A landscape with many peaks, sampled at points; each row gives a point and its height.
From any point a climber takes the steepest step (rise divided by distance) to one of its 5 nearest points. It stops when none of these is higher. Distance is the straight distance between rows; heights are no part of it.
k_524 h=329: [ 22  42 -55 -14   6   6  -8  -2 -24   7  20  -5 -11 -24  34  10 -42  18
 -14  -8]
k_599 h=335: [-32  42  -4   4  26 -33 -30  27 -21 -34 -21  16  -8  -7 -23  36 -12 -13
 -60 -11]
k_806 h=215: [-63  -2   4  28 -20 -57  42  42 -23  13  -9  10  15 -25  11  53  24 -26
 -22   7]
k_920 h=277: [-19  33 -13   1   6 -29 -23  17 -21 -11   3  23   8   5 -16   6  29  -7
 -55  22]
k_941 h=472: [-16   7  21 -23   4  -4  29   1  10  16   7  -9   9 -20  13 -30 -26  20
  44 -32]
k_340 h=322: [ 40  38 -22  35   2  59 -43 -31   2 -13  -9  -4 -27  -9 -19   7  36 -21
 -26  72]
k_300 h=624: [-36  22  -3  46  10  -8   7  10 -40  12 -13  24 -52  31   6  41  69  -8
 -33  76]
k_929 h=374: [-31 -14 -19  31  -5 -13  12 -21  -5 -14 -14 -21  -2  18 -22  27  49 -24
 -40  18]
k_641 h=345: [ 21  11  17 -17  11  17 -26  14  19 -48 -22 -27 -30  27 -24  10 -41  30
  12 -33]
k_734 h=501: [-21  12   4 -10  14 -23   1  52 -15 -18 -17   0  16   3  -5   5 -13  26
  -6 -33]
k_472 h=190: [ -2  50 -32   4  19  16 -54 -14 -40 -37 -38  -6 -15 -36 -15  18 -14  -4
  -7 -16]
k_264 h=61: [-24  37 -28  34  13 -27   0  19 -45   5  13  23 -14  19  30  20  28   8
 -52  66]
k_398 h=379: [  2 -11 -19   0  -7   5   3  -7  10  11  23  14  26  12  -2   3  26 -13
 -26  14]
k_484 h=486: [ 21   0  -8 -17  -5  24  -5 -14  18   7  10 -15  15 -10  -4 -17 -13  12
  34 -27]
k_8 h=295: [-33  13 -12  -3  11 -36   6  34  -7 -19  -8   7  21   4   6  11   2   2
 -44   9]
k_331 h=424: [  9 -30  43  -7 -14  15  -5  -9  33 -10   6 -19  10 -11 -11 -21  -7  -4
  45 -44]
k_926 h=333: [ 25  -7   4  -8 -13   2  16 -20  25  31  30  31  15   9  -8 -33   5 -33
   7  16]
k_83 h=192: [-27   8 -10   3   5  19 -21 -17 -39 -35 -22 -27 -15  -3  -9  31 -24  24
  16 -23]
k_873 h=610: [-17  15   0 -24   8 -13 -31  31  -5 -12  -2  -8  15  -3 -23  12 -23  13
   2 -28]
k_551 h=332: [-35 -33   8   3   0  -7  16   7   4   1 -20  -8  11  -1  -4  11   5   6
   9 -29]
k_333 h=207: [-14 -35  31  44 -10 -11  26  19  28  36  15  29 -19  15 -21  -9  73 -33
 -33  75]
k_144 h=590: [  3  -8  14 -23 -20  -3  43 -10  35   9   2  16  31   2  12 -37 -25  13
   9 -27]
k_996 h=602: [ 10 -25   6  -8 -15  10   3 -34  19  15  16  -3  29 -10  -5 -22   7 -16
  11  -5]
k_581 h=367: [-27 -26 -14  28 -10   5  16 -23 -14  31   2   0   7 -17  16  10  15   3
  18  19]
k_336 h=464: [-19   3  30 -25   1 -52  16  82  24 -14  -8   7  19 -11  36   8 -48  24
  -7 -46]
k_84 h=621: [ 12   2   2  -4  -2  18 -31  -7   0 -18 -15 -12  10  -8 -34  16  -1 -15
  12 -17]
k_37 h=297: [-37  25 -11  16  12  -7 -28   5 -32 -16  -4  12   5  -8 -15  20  26 -12
 -17  20]
k_832 h=382: [-19 -15  12   0  -5  -2   1  -4  14  15 -14  -9  14  -3 -24   3  29 -22
   1 -11]
k_392 h=389: [ 39 -32 -16   2 -16  41   9 -31  -4  29  18 -15  13  -5  19 -16 -27 -14
   4  22]
k_87 h=176: [-19  43 -21   5  23 -19 -34 -13 -27 -23 -22  12  -6  -8   3  13  -8  13
 -44   9]
k_43 h=606: [-32 -24  39   0  -9 -26  62  12  22   4 -16  17  32 -23  28 -35 -11  -1
  -5 -26]
k_330 h=354: [  0   1  55  -7  -2  12  -5  14  37 -12  -3 -10  -7   0 -28  -7 -10 -12
  54 -58]
k_573 h=341: [-41 -25   0   6   6 -17  18  13 -15  -7 -32 -12   3 -13  15  28  13  20
  -2 -29]
k_590 h=555: [-14  27 -25  20   3   2 -13  -8 -40  11   4  -7 -14   3   6  26  20  17
 -17  36]
k_767 h=509: [-27   9 -12  -6  15 -19  -7  21 -13 -10 -18 -18  -2 -12  -7   9  -3  19
   0 -19]
k_332 h=350: [-36 -43  36  15  -4 -19  38  15   8 -11 -20 -11  10  -6   3  14   9  -1
  -9 -25]
k_249 h=275: [ 13 -38  27   6 -24   7  17 -39  20  51  17  13  14  -6   1 -56  16 -42
   0  27]
k_467 h=349: [ -4   5 -13 -29  13  -4 -13  -8  -1 -15 -16  -1   0  10  18   8 -31  17
   2 -39]
k_615 h=390: [ -2   5  -3  50   0  21 -17  -6   4  27  10  -7 -24  21 -23   9  62 -34
 -16  64]
k_595 h=362: [ 25   7  32 -16  11   2 -16  46   1 -13 -32 -16 -41  18  12 -10 -25  66
  59 -49]
k_617 h=319: [-23 -15  28   9  -6 -26  67 -16 -23  43   0  22  33 -37   9 -25  17 -23
  -6   7]
k_180 h=226: [ 44 -27  -9 -13  -8  27  -1 -31  59  -7  27  -3   4  21   4 -12 -22 -17
   8   0]
k_730 h=431: [ 36 -13 -35  17  -2  35 -27 -23 -15  16  10  -6   5   3  -5   8   2  -2
  -3  27]
k_187 h=538: [ 14 -17  -8  -6   7  -1 -14 -19   7 -24  -3  -2  -5  16 -16  14  -5  -9
 -37   5]
k_969 h=447: [ 20   6 -16  45  -8  21 -34 -22  -1  -9   5  -2 -13  14 -22   9  31 -23
 -24  48]
k_890 h=325: [ 59   8 -29   1  -3  38 -21 -28   0   0  18  -1 -14  15   0  -2   7 -25
 -22  38]
k_347 h=521: [ -9   9   1   5  14 -16 -32  15  -6 -46 -40 -11   7   8 -51  31 -20 -33
 -57 -10]
k_758 h=343: [  8  36  -1 -24  14  35 -26  23 -10 -36 -30 -34 -11   1 -29  27 -30  27
  31 -46]
k_821 h=511: [ 22  29 -25   7   9  23 -24 -28 -17  14  13   8  10 -13 -26   5   2 -18
  19  16]
k_383 h=340: [ 22  -2  16 -45   0 -15  22  23  28 -15  25  16   9  21  20 -27 -25  -6
   1 -17]
k_852 h=257: [ 63  10 -33  44 -17  54 -47 -34   4  19   0 -33  -8  -6 -20  11  40 -35
 -11  46]
k_979 h=369: [-48 -27  20  -1  11 -10   4   8  -6 -10 -18 -12  24  -3 -19  16  11   5
   9 -32]
k_28 h=246: [-24  36 -21   7  19 -12 -24 -10 -42 -28 -41  -6 -40 -12  -2  20 -19  18
 -17 -12]
k_865 h=427: [ 53  15 -53 -10  -9  47 -18 -23  -8 -10  -3 -29  -4 -19  16   6 -24  17
  30 -10]
k_163 h=328: [ 16 -31  36 -24 -25  23  21 -34  33  18   2  -3  10 -14   6 -52 -30 -17
  36 -19]
k_368 h=326: [ 20  20 -20  16  -5   3 -45  -4 -13 -11  -6  21 -13  17 -31   8  15 -14
 -45  42]
k_674 h=235: [  2  26 -14   6   8 -12   2  21 -12   5   4  40  -4  22 -13  -3  37 -13
 -45  61]
k_537 h=415: [-24  -1 -19  27  -8 -10  24 -26 -43  39  17  14  -2 -20  32 -10  12  14
   6  39]
k_972 h=417: [ 33 -15  38 -29 -13  13 -12  15  31 -26  12  -6  -1   4   1 -23 -23   9
  52 -60]
k_614 h=430: [-25 -35  22  -8   8 -16  24  31  -4 -28  -8  -1   8   0   1  -2 -20  22
  -5 -25]
k_543 h=359: [-17  23  27 -31  32 -29 -15  56   3 -19 -23   1  -9   8   9   4 -48  49
  33 -51]
k_276 h=403: [-24 -52  49   8   3 -11  45  -7  22 -13 -12 -28 -10   5  22 -18  -2  24
  18 -21]
k_117 h=475: [ 40 -17 -18  -7 -18  48  -7 -31   6  -4 -10 -35  -6 -11   0   0 -10   5
  46 -44]
k_782 h=126: [ 22  30   9  38  13  28 -11 -24 -20 -14 -12  28 -50  28 -11   5  38 -11
 -56  85]
k_733 h=534: [-15 -32  11  -3  -1 -10  35 -14  23  13  -3   1  19   0   3 -25  -9  -7
   6  -2]
k_345 h=513: [ -6 -15   9 -10   2 -17  36 -20   1  35   8   8  14 -16  14 -35   4   4
  24 -16]
k_610 h=406: [-22  25  22 -30  10 -26   1  32 -11   7  -1 -18  -8  -6  24 -24 -36  58
  53 -46]
k_958 h=414: [  2  50 -24 -44   8 -23  14  14   7   0  21   7 -15   1  37 -26 -51  42
  19 -22]
k_803 h=283: [  8 -19   7  51  -1  13   0 -32  19  37  10 -12 -15  31 -17   7  59 -24
  -9  88]
k_704 h=396: [  4 -40  36 -18  -6 -14  13   4  25 -11   5  -8  26  10   0 -24 -16   9
 -13 -36]
k_393 h=425: [-19 -10  -1 -13   7  -7  -5  18 -23 -23 -17 -26  10  -4  13   9 -19  36
  15 -42]
k_231 h=423: [ 22  -2  -8  -7  -8  21  -2 -27   5  56  19   0  35 -27   9 -33 -14 -10
  44  -3]
k_542 h=510: [-38  -1   7   5  10 -23   8  15 -17  28   4  10  18 -11  -4   4  10  12
  -7  -6]
k_351 h=445: [ 20 -20  25 -30   1   9   3   8  46 -36  -9 -17   1  20 -14  -3 -28   0
   9 -40]
k_162 h=251: [ 24  15   7  63   2  28 -12 -16  30  31   3 -26 -50  34 -14  -4  70 -15
 -55  92]
k_790 h=321: [ 34  43 -33  16   8  52 -27 -27 -37   9  -4   1 -26 -15   4  14  10   9
  -7  42]
k_217 h=347: [ 22  28 -29  36 -10  38 -30 -38 -46  13 -10  -6 -43 -10  -5  30  32  -8
  -4  52]
k_642 h=49: [-24  56 -18  23  19 -48  -2  45 -39 -13 -23  25  -5 -17   1  23  23 -14
 -57  48]
k_466 h=378: [ 11  17  32 -40   5 -13  -4  49  18 -18  -9   9 -17  20   9 -21 -34  22
  32 -54]
k_32 h=238: [  7 -35   4  17 -21   7  -2 -34  23  46   4  14  10 -19 -13 -27  31 -38
  17  23]
k_690 h=386: [-18  31 -29  20  -1  -3 -23  -7 -45  21  -1   5  -6 -22 -25  23  21  12
   3   2]
k_176 h=491: [ 33 -12   9 -27  -3  37 -13  -4  24 -25   4  -3  -7  16   9   1 -25   8
  17 -30]
k_494 h=385: [ 37 -23  -4  14 -21  45   0 -36   6  25  11 -36  14 -30  -6 -15   2 -14
  44  -3]
k_729 h=412: [-36  -5 -25  21  -2   3  10 -28 -36  21 -14  -7 -22  15   8  30  29   4
   4  38]
k_787 h=338: [ 21  42 -51  -7  -6   6 -13  -1 -23  18  23  16 -17 -15  16  24 -37  12
   6 -15]
k_76 h=532: [ 29   1 -17 -18  -8  31 -37  -7   3 -26   3 -12  11   9 -38   8  11 -21
 -18   2]
k_778 h=237: [ 53 -30 -12 -15 -18  27  -8 -35  11  20  39   6   3  15  14 -21 -11 -38
 -17  36]
k_364 h=666: [-13   7 -26 -15 -10 -38  28  22  -3   8  21  27  26   1  28 -15  -1   3
 -51   9]
k_344 h=232: [-14 -54   9  21 -18 -10  12 -22  29  -6 -17   2  16  11  -4   0  39 -46
 -17  29]
k_683 h=722: [  1   8   3 -15   6  -1 -18   2  17  -8   1   8   9   7 -19  -2  -8 -11
  12 -17]
k_667 h=342: [-35  27  15  -7  24 -41  11  60   0 -53 -30   3 -11   1   3  25 -48  27
 -37 -31]
k_844 h=337: [-11  -4 -23  -9 -13  17   1  -6  -8 -27  10 -10  -2  16  20  -4 -31  31
  -4 -10]
k_618 h=243: [ 60 -41  -6  11 -24  38  -4 -47  22  34  31 -23  -1 -23   5 -30 -12 -38
  17  34]
k_523 h=438: [ 30   6 -27   2   9  29 -11 -20  -4 -13  -3 -16  -9   6  17 -10 -40  21
  12 -10]
k_17 h=483: [ 13 -15  -6 -11 -19  15   9 -30   7  17  26   3  17  -6  16 -18 -14  -3
  25 -17]
k_655 h=526: [  6 -71  22  25  -7 -14  31 -54  19  54  17   3  -6 -12  17 -35   0 -57
  -6  72]
k_427 h=323: [-27 -27  34 -13  -3  -8  21  21  26 -18 -16 -12  13  13   1  -4  11  18
  25 -40]
k_863 h=384: [  3  -9  48 -18  -2 -13  10  33   4  10 -17 -12 -27  -5  24 -25  -6  42
  57 -46]
k_801 h=444: [ 48  17 -29 -15 -19  29 -16 -19   0  -6  34  16  10   5  14  12 -20 -17
  25  -1]
k_67 h=703: [-20   0   7  -2  16  -9  -6  18  -6 -36 -15 -10  16  12 -40  37   4 -27
 -39 -16]
k_565 h=477: [ 43 -12 -30   1 -15  37   3 -20  -9  28  26  -1   3 -34  17  -9 -16   3
  28   0]
k_230 h=402: [-29 -11  21  -8  -4 -23  30  21  -1 -14 -13 -22 -10   1  26 -21 -15  57
  32 -40]
k_413 h=552: [ 13  -9 -13 -13   2  -3  17  -9  -8  25  11  11  20   6  20  -5 -10   1
 -13  15]
k_305 h=213: [ 47  -4 -14  10 -16  41 -21 -12  30  -6  15   0 -12  21 -27  -1  32 -38
 -50  48]
k_899 h=524: [  5  35 -10 -13  20   9 -30   0 -15 -34  -6  -5   4   5 -24   5 -32   5
 -12   5]
k_307 h=360: [ 36  10   0 -16  12  11 -33  16   5 -47  -8 -12 -23  10 -16  12 -35  17
  32 -45]
k_561 h=398: [  3  -8  20 -34   1 -11  21  27  31 -27   0   9  -5  19  12  -2 -22  24
  21 -39]
k_650 h=365: [-12 -36 -11  16 -10 -10  34 -29 -19  38   7   3 -18   2  28  14  10   1
  -2  27]
k_990 h=330: [ 49  12  41 -32 -13 -18 -20  48  -6  -3 -16   7 -43   1  33 -32 -20  48
  76 -55]
k_574 h=372: [  0  20 -28 -25  17  -3   5  -6 -11  22  25  11   6 -13  44 -27 -34  41
  11  -6]
k_165 h=394: [ 29   0  53 -55   1 -13   7  25  32 -22   1  17 -12   9  15 -26 -31  12
  48 -62]
k_122 h=440: [  5 -21  -1  -5  -9 -11  27 -11  10  26  26  27  25   8  15 -26  13 -40
 -25  30]
k_447 h=553: [  8  -9  15 -11   9   0 -44  10  23 -16  -3 -11  24  12 -52  18 -23 -25
 -18 -22]
k_999 h=436: [-44 -12  17   0  10 -27  20  28 -10  -9  -5  -7  25  -7   3   0 -12  16
  27 -27]
k_973 h=336: [-18  16 -11   8   2   8   2  -7  -3  20  12   6  19 -20 -21   2  10   6
  29 -14]
k_695 h=449: [ 43 -12  12 -29  -8  16  21 -40  19  34  28  16  14 -28  11 -40 -24 -11
  31  -3]
k_440 h=395: [-40 -22  -1  12   4 -18  32 -19 -32  46  15  23  -5  10  15   5  51  -3
 -10  46]
k_773 h=587: [ -1  -3  -8   2   3 -18  27  -5 -13  36  32  24  15  -1  44 -11   5 -10
 -19  43]
k_995 h=289: [-56  23 -21   7  16 -48  17  35 -25   2  -8   3  29 -18  24  47  -4  -1
 -48   4]
k_904 h=542: [-15 -20  10 -14   5 -10   4  12  17 -36  -9 -22   6  14 -21   4  -8  -3
  -8 -29]
k_557 h=471: [-28   1   2  25  -1 -38  26  -7 -27  61  19  21  12 -20  30  -5  24  -2
   8  31]
k_850 h=312: [ 13   0  70 -36  -6   3  17 -17  39   0   6   7   9 -27  13 -64 -12 -10
  62 -39]
k_432 h=278: [ 76  29 -35  19 -15  63 -33 -23  12  -1   7  -6   1 -16 -21  15  18 -39
 -26  35]
k_908 h=446: [-35 -30   1  15  -1 -35  44   1 -26  14   7   0  11 -23  41   7   5  15
   1  -7]
k_390 h=388: [ -5 -26  -6 -18  -2   4  19 -11  15 -22  -4  -4  18  29  -2   7  -8  -4
 -30   5]
k_814 h=702: [-14 -59  48   0   1 -13  23 -20  42  -2 -15  -6  15  -9 -11 -38   7  -9
  22 -20]
k_665 h=387: [ 85   2 -38  -1 -12  45 -16 -32  11  14  13 -17  -8 -12  14  11 -24 -30
  11  -4]
k_25 h=366: [-17 -35  19  13 -17  11   6 -35  33  -4  -8 -11  29  -3  -9  -3  14 -18
   7 -26]
k_789 h=539: [-27   0  37 -15   1 -71  54  69  29  -9 -20  -6  17 -25  50   1 -31  31
  -7 -52]
k_492 h=318: [ -2  24   2  54   5   4   5  10  -7  11  -9  22 -36  28 -23   3  75 -17
 -39  76]
k_124 h=149: [ 16  17  12  18  -8   1 -11  11  17  -3  -8  18   3  39 -30   3  53 -35
 -67  57]
k_544 h=408: [-37   1  -5  23   7 -29  22  25 -20  40   0  37   6  -2  20   7  45 -14
 -38  51]
k_429 h=287: [-51  -9   2  22  -2 -43  17  48 -22  -8 -11  15  15   3 -19  46  38 -34
 -38  11]
k_504 h=339: [-12  30 -18 -16   9 -29   9  25   1 -19   3  -1   2   7  33 -15 -32  40
  -2 -11]
k_59 h=317: [-41  30   6 -19  36 -34 -18  48  -8 -25 -16 -23  -4  -9 -19  26 -40  35
  27 -33]
k_53 h=605: [ 24 -18 -15 -19  -8  23  20 -26 -14   4   9 -23 -10 -14  33 -13 -16  23
  42 -23]
k_900 h=355: [ 25   6   5 -17  14   6  -7  26   3 -32 -13  -4 -22  19  22  -7 -48  49
  29 -44]
k_132 h=259: [-33  35 -33  -3  29 -24  -4  26  -7 -16   7  16  19   4  12   9 -20   6
 -40   7]
k_871 h=249: [  2  18 -28  23   4  -2 -16  11 -24 -27  -3  20 -15  18 -16  -2  13 -14
 -63  51]
k_751 h=529: [-59   9   0  10  25 -39  10  18 -34 -16 -33 -11 -11  -7 -17  38  -8  21
  -7 -12]
k_289 h=391: [ 44  11  13 -32 -15  19 -10  35  22 -31   2  -6 -42   6  20 -16 -39  42
  63 -52]
k_891 h=356: [-36 -41   7  11  -9 -17  24   9   2 -13  -8 -25  10  13   0   6   7  17
   0 -11]
k_935 h=358: [  1   7  11 -25  16  -1 -10  19  -6 -47 -23 -15 -11  18   3  10 -40  42
   9 -38]
k_174 h=392: [  2  10 -34   6  10   6   0 -21 -11  10  24   6   7 -11   6  -2  -5  22
   8   7]
k_927 h=380: [ 15 -19   5 -23 -20   9  -1 -44  19  34  20  -2   8 -23  -4 -58   6 -27
  49 -15]
k_5 h=653: [-49   5  18 -19  24 -53  52  43  -4   9  -7  -7   1 -27  37  -5 -17  22
  12 -35]
k_656 h=441: [ 24  -2 -15   1   1  12 -40 -19  22 -44 -17 -11   9  24 -37  20   2 -29
 -39  13]
k_945 h=373: [ 19 -10  33 -33 -12  18  22   7  26  -9   1   4  -5   2   1 -35 -14   3
  44 -33]
k_854 h=530: [-59 -23  43  -4   2 -42  32  56   2  -6 -34 -14  -2 -11  24  -5  -7  19
  10 -39]
k_621 h=353: [  2  23 -26  14   7  12 -13 -18 -36   4  19  28  12  16   3  -2   9   6
 -26  48]
k_762 h=495: [-32  -8   4  13   4  -2  -5   3   9 -11 -12  -5  11   8 -31  27  32 -29
 -23  -2]
k_479 h=484: [-61   6   3   1  24 -55  24  63  -7  -5 -14 -14   9 -21   5  25 -12   6
 -12 -23]
k_228 h=505: [-46  14   5   5   7 -41  37  19 -21  30  11  13  12  -5  36   7   8  10
 -35  25]
k_691 h=377: [ 34  23  11 -47  -1  27 -17  28  28 -25  -1   8 -12  -1  -3   0 -17  16
  40 -61]
k_636 h=331: [  2 -57  30   7 -18   0  13 -35  35  15  16 -11  13   1  -2 -21 -10 -26
  -7   7]
k_666 h=567: [ 33 -40 -13  22 -23   7   9 -34  18  25  18   6  -6  29  -1 -10  40 -31
 -40  69]
k_328 h=294: [-33 -10 -10  12 -13 -14  -1  -3 -30  -4   3   2  12   1  -8  15  35   2
 -33  32]
k_123 h=229: [ 45  32  -6  18  -8  24 -21  12   8   4  -2  22 -25  40 -32  -3  38 -23
 -54  73]
k_848 h=315: [  4  -4 -27   8 -13  29  -9 -27 -20  53  24  -9   2  -8   5 -13  10  -8
  30  23]
k_152 h=435: [ 60  -2  22 -34 -14  28  -8  -7  43 -17  14   6 -11   6  21 -20 -30   1
  58 -38]
k_255 h=476: [ 20   1  -2   0  -9  22 -20 -18   0   8  31  20  12  10 -20  -4  31 -18
  -2  36]
k_697 h=361: [-23 -40  15  11 -13 -12  35 -18  -4  33   7   8  17 -20  -2  -6  17 -16
  -8  22]
k_805 h=303: [-31  -5 -12  21   9   4 -31 -18 -34 -28 -28 -19  11   5 -28  28  18 -17
 -33  22]
k_593 h=311: [-13   4 -12  37   6  -2 -14 -15 -22  -5 -19  10 -21  18 -20  41  39 -18
 -38  50]
k_245 h=457: [ 21  22  -7  -3   5  -6   1 -11  -5  15  29  33  13   4  18 -10   6   1
  -1  12]
k_606 h=416: [ 41 -21  33  -7 -20  17   1   1  10 -20 -11 -15 -23 -10  23 -40 -24  38
  52 -48]
k_957 h=410: [ 78  -8  24 -37 -21  33 -11  20  49 -31   8   0 -38  17  23   2 -23   2
  72 -52]
k_856 h=334: [-65  11  -4  11  14 -52  20  48 -28  -8 -34  -5  -9 -26 -21  51  -3  -6
 -46   3]
k_635 h=625: [ -1  27  13 -24  24  -5 -33  32   2 -13  -5   0  13  18 -44  14 -26  -9
  -5 -28]
k_47 h=364: [ 15 -42  57  -6  -1  12  28  -8  29   7  -6 -19  -1  15   6 -44 -12  21
  40 -40]
k_552 h=663: [ 14   8  -3  24  -9  37 -22 -33  -4  12  12  -7   0  -8 -26   8  34 -34
   7  30]
k_128 h=537: [ 23  38 -26 -31   2  15 -38  14   1 -27  16  15  -2  23 -38  17 -25 -29
  11 -35]
k_40 h=541: [  2  -3 -11   0 -17  43 -20 -22  14  -4   2 -34   2  -8 -23  32  12 -14
  28 -15]
k_962 h=320: [-13 -14  10 -14 -18 -17  13  36  26 -22   0  21  28  15 -13   2 -14  -3
 -30 -42]
k_627 h=461: [  0 -26   1  -4  -8   7  16 -37   4   4   3  -9  22   3   0  -5  -9  -2
   2  -5]
k_563 h=512: [-41   9 -10 -10  -6 -40  30  16 -14  29   9  15  18  -8  28  -7  -4  -1
  -6  -1]
k_55 h=413: [-18 -45  -1  18  -7  -1  44 -33   2  17   4  -8   9  -3  26 -11   2 -22
  -3  28]
k_463 h=393: [-28  -9   6 -11  -5 -24   3  19  16   2   0  16  21  19 -26   8   7  -2
 -24  -6]
k_349 h=145: [ -3  31 -17  27   7 -21  -2  26 -18  -2 -12  44 -13   3   2  29  50 -14
 -59  50]
k_528 h=383: [-21 -20  -9  38  -7  -1 -20 -22   6   8   4 -27 -13   0 -20  24  26 -36
 -23  32]
k_394 h=428: [-16  -9  23  -8   8 -20  14  26   1   2  -7   2   8  -3  25 -28 -15  49
  23 -38]
k_404 h=266: [ -6  46 -30  -8   8  -6   1  -1 -18   1   1  13  10 -11  31  -2 -25  14
 -26  13]
k_192 h=407: [ 27 -24   0   4 -24  27  -3 -37  39   1   4 -21  15 -13  -3 -28   1 -16
  16 -19]
k_399 h=418: [-59  21 -15  16  15 -32 -10  15 -21  -3 -22 -20   2 -10 -17  32  15  12
   4 -13]
k_70 h=400: [ 14 -24  25 -13 -21 -12  38 -16  29  15   9  14  39  -6  -7 -39  -1 -25
 -13   0]
k_936 h=401: [-11 -27   7 -17  -8 -11  18 -19   3  -3  28  21  33   8  15 -23 -15  -4
 -24   8]
k_168 h=421: [-19   2 -29  20  14   5  -4 -23 -21  14   3  -2   7  11  -9  29   3  15
   4  21]
k_675 h=531: [ 31 -19  -6 -16 -11  34  19 -28 -21  43  21   2  -3 -34  40 -24 -32  18
  34  -4]
k_197 h=496: [ 31  39 -39  -9  -3  21 -42  -9  -1 -19  10   5  -3  -8  -3  16  -8 -23
 -10  -6]
k_3 h=453: [ -5  10 -14  14  -2   4  11  -3 -20  26  31  27  10  -4  11   5  39   6
  -8  36]
k_527 h=352: [ -1   7 -28   3  -2  12  14 -21 -31  31  12  -9  -6 -21  16   4  12  24
  30   4]
k_95 h=296: [ -3  -1   8 -39  11  -8   7  28  19 -31  21  13  31  12 -31   0 -15 -14
 -10 -29]
k_248 h=221: [ -2  38 -18  39  18   4 -21 -14 -46 -21 -23  32 -64   8  -7  12  44  -3
 -47  78]
k_369 h=370: [-22  -7  23  -6  13 -31   9  25  -5 -42 -13 -15  -3  10  36  -4 -29  50
  12 -36]
k_361 h=313: [-40  -9  13  24  -2 -22  19   5   5  23  -8  10  23  -2  -5  22  45 -25
 -29  35]
k_644 h=254: [ 31 -26  -8   5  -1  29  13 -35   0  57  38   6   0   8   0  -9   6 -35
 -10  47]
k_426 h=554: [ 22 -18  19 -25  -1  35 -31  11  36 -35 -16 -38  -3  -1 -16   9 -16  12
  46 -46]
k_853 h=481: [ 30   6  -6 -27  -5  15  20 -28   2  21  38  28  16 -19  26 -22 -24  -8
  22   3]
k_269 h=455: [ 51  -6  21 -26 -14  16   1 -16  25 -13   4 -12  -5 -11  13 -30 -29  19
  52 -45]
k_476 h=527: [  6  -2 -11  -5  16  20  -5 -11  -1  20   4  -2 -11 -19   7 -20 -28  16
  29 -28]
k_33 h=327: [ -6  10 -10  11 -15  -2  -9   7 -14  28  12  11  10  20 -19  -6  38 -26
 -27  45]
k_605 h=91: [ -6  68 -36  -6  35 -20 -40   7 -31  -9   9  22 -12  -5   7  19  -2   7
 -21  19]
k_73 h=442: [-17  -1  20 -19  -1 -15  22   6  -5  16   7   3  -2 -23  20 -21 -25  42
  52 -49]
k_940 h=376: [-58  -9   2   8  -3 -32  22  29 -13 -13 -28   2  11  -5 -14  30  21  -5
 -20 -11]
k_304 h=443: [ 27  19   1 -42 -10   9   2  -6  24 -12  24  14  -2   5  12 -22 -39   6
  31 -41]
k_49 h=411: [ 27  28 -56 -11  17  17 -27 -12 -30 -17  -6   1 -13  -9   4  12 -29  22
   6 -10]
k_195 h=506: [ 10 -22  -7  29 -12  29   0 -29  -8  18  -2 -13  -7   8 -11   6  37 -23
  -9  39]
k_878 h=316: [  4  -2 -15  49   5   7  -7 -17 -17  16   5  13 -13  14  -5   5  33   2
 -37  62]
k_312 h=533: [ 30 -20  10  -7 -18  42  -7 -17  27   1   0 -38   2 -12   6 -23 -14   3
  42 -38]
k_963 h=233: [ 11 -10 -14  18  -4  -5   1  10   8  13  10  11  -2  20 -20  -7  39 -25
 -45  51]
k_781 h=96: [  7 -15   4  44  -9   3 -14 -19  18 -10  -5   2 -12  15 -40   4  58 -25
 -61  62]
k_365 h=454: [ 13 -16  -4  19 -20  26 -32 -36  30   7   0 -46  13   1 -34   6  17 -36
  21 -14]
k_363 h=258: [  1  32 -16  33  16  11 -10  -2 -40   4  -5  17 -25  10 -19  30  44  -2
 -44  62]
k_702 h=348: [-44  13  18  -8  15 -24   0  41 -17   3 -21 -15  -6 -28   3  -1 -14  34
  44 -52]
k_998 h=397: [ 21 -24 -13  41 -12  34 -19 -56  22  22  12 -28   3   6 -21  -4  16 -34
   9  22]
k_317 h=381: [-51  -9   8  12  13 -21  11  27  -8  -4 -17  -7   2 -18  22  20  -6  27
  22 -30]
k_408 h=404: [-49  26 -23  16  16 -43   9  14 -32  24   2   4   6 -22  16  24   1  22
  -9  -2]
k_303 h=629: [ 17 -20 -14  32  -6  25 -19 -25   5  40  18  -6  -5   7  -2   1  44 -20
  -5  44]
k_115 h=344: [-11   6  -7  16   6  -4  -2  23   2 -12   5  31  25  18 -30  14  37 -26
 -43  30]
k_164 h=375: [ 35  -1  64 -26 -12   2   8  15  42  -6  -9  -1 -40  -3  22 -44 -19  23
  82 -40]
k_51 h=324: [  0  25  -9 -16  20  17 -36  22 -14 -55 -43 -11 -22   7 -19  17 -54  22
   7 -46]
k_35 h=371: [-22  -5  17  39   5 -14  10  22 -15   0 -14  10 -28  36 -21  25  85 -39
 -30  64]
k_685 h=276: [ 57 -25   1  13 -23  22 -15 -38  29  12  16  -7   0 -11  -5 -16  12 -37
  27   9]
k_646 h=439: [ 10   9  -1 -30   0   0  10  19  19  -1  15   7 -10  -3  32 -24 -38  38
  42 -38]
k_224 h=357: [ 12  26 -10 -13  -6 -27 -18  13  -2 -11   2  23   9  17 -10  10  -7  -6
 -44   4]
k_194 h=399: [  0  32 -31  28  -2  27 -29 -32 -29  11  -8  -2 -25   0 -18  41  44  -2
  -5  49]
k_651 h=574: [-19  24   6  -9  18 -16 -35  22 -13  -8  -1  -3   0   6 -31  12 -21   8
 -12 -23]
k_658 h=346: [ -5   0  13 -18  13   9 -20  21  -3 -21 -20 -17  -7   3 -16  13 -24  32
  51 -40]
k_596 h=368: [ 27  29   2 -43  13  -1 -21  26   2 -20   1  -4 -16   5 -12   1 -43  21
  35 -29]
k_749 h=314: [-12  52  11 -12  22   0 -25  19 -26 -35 -29 -10 -28 -11 -20  29 -62  18
   6 -34]
k_505 h=363: [ -6  -5 -36   6   4   5  11 -33 -22  -3  -2   4 -15   3  28  11   9  14
 -44  30]
k_322 h=351: [  0  -2  69 -35   5 -47  33  45  42  -4  -5  12  -7 -11  40 -51 -21   8
  24 -33]

Where does a climber stop that starts at each point below?
k_778 => k_53
k_524 => k_683
k_8 => k_364
k_658 => k_683
k_573 => k_683
k_618 => k_53
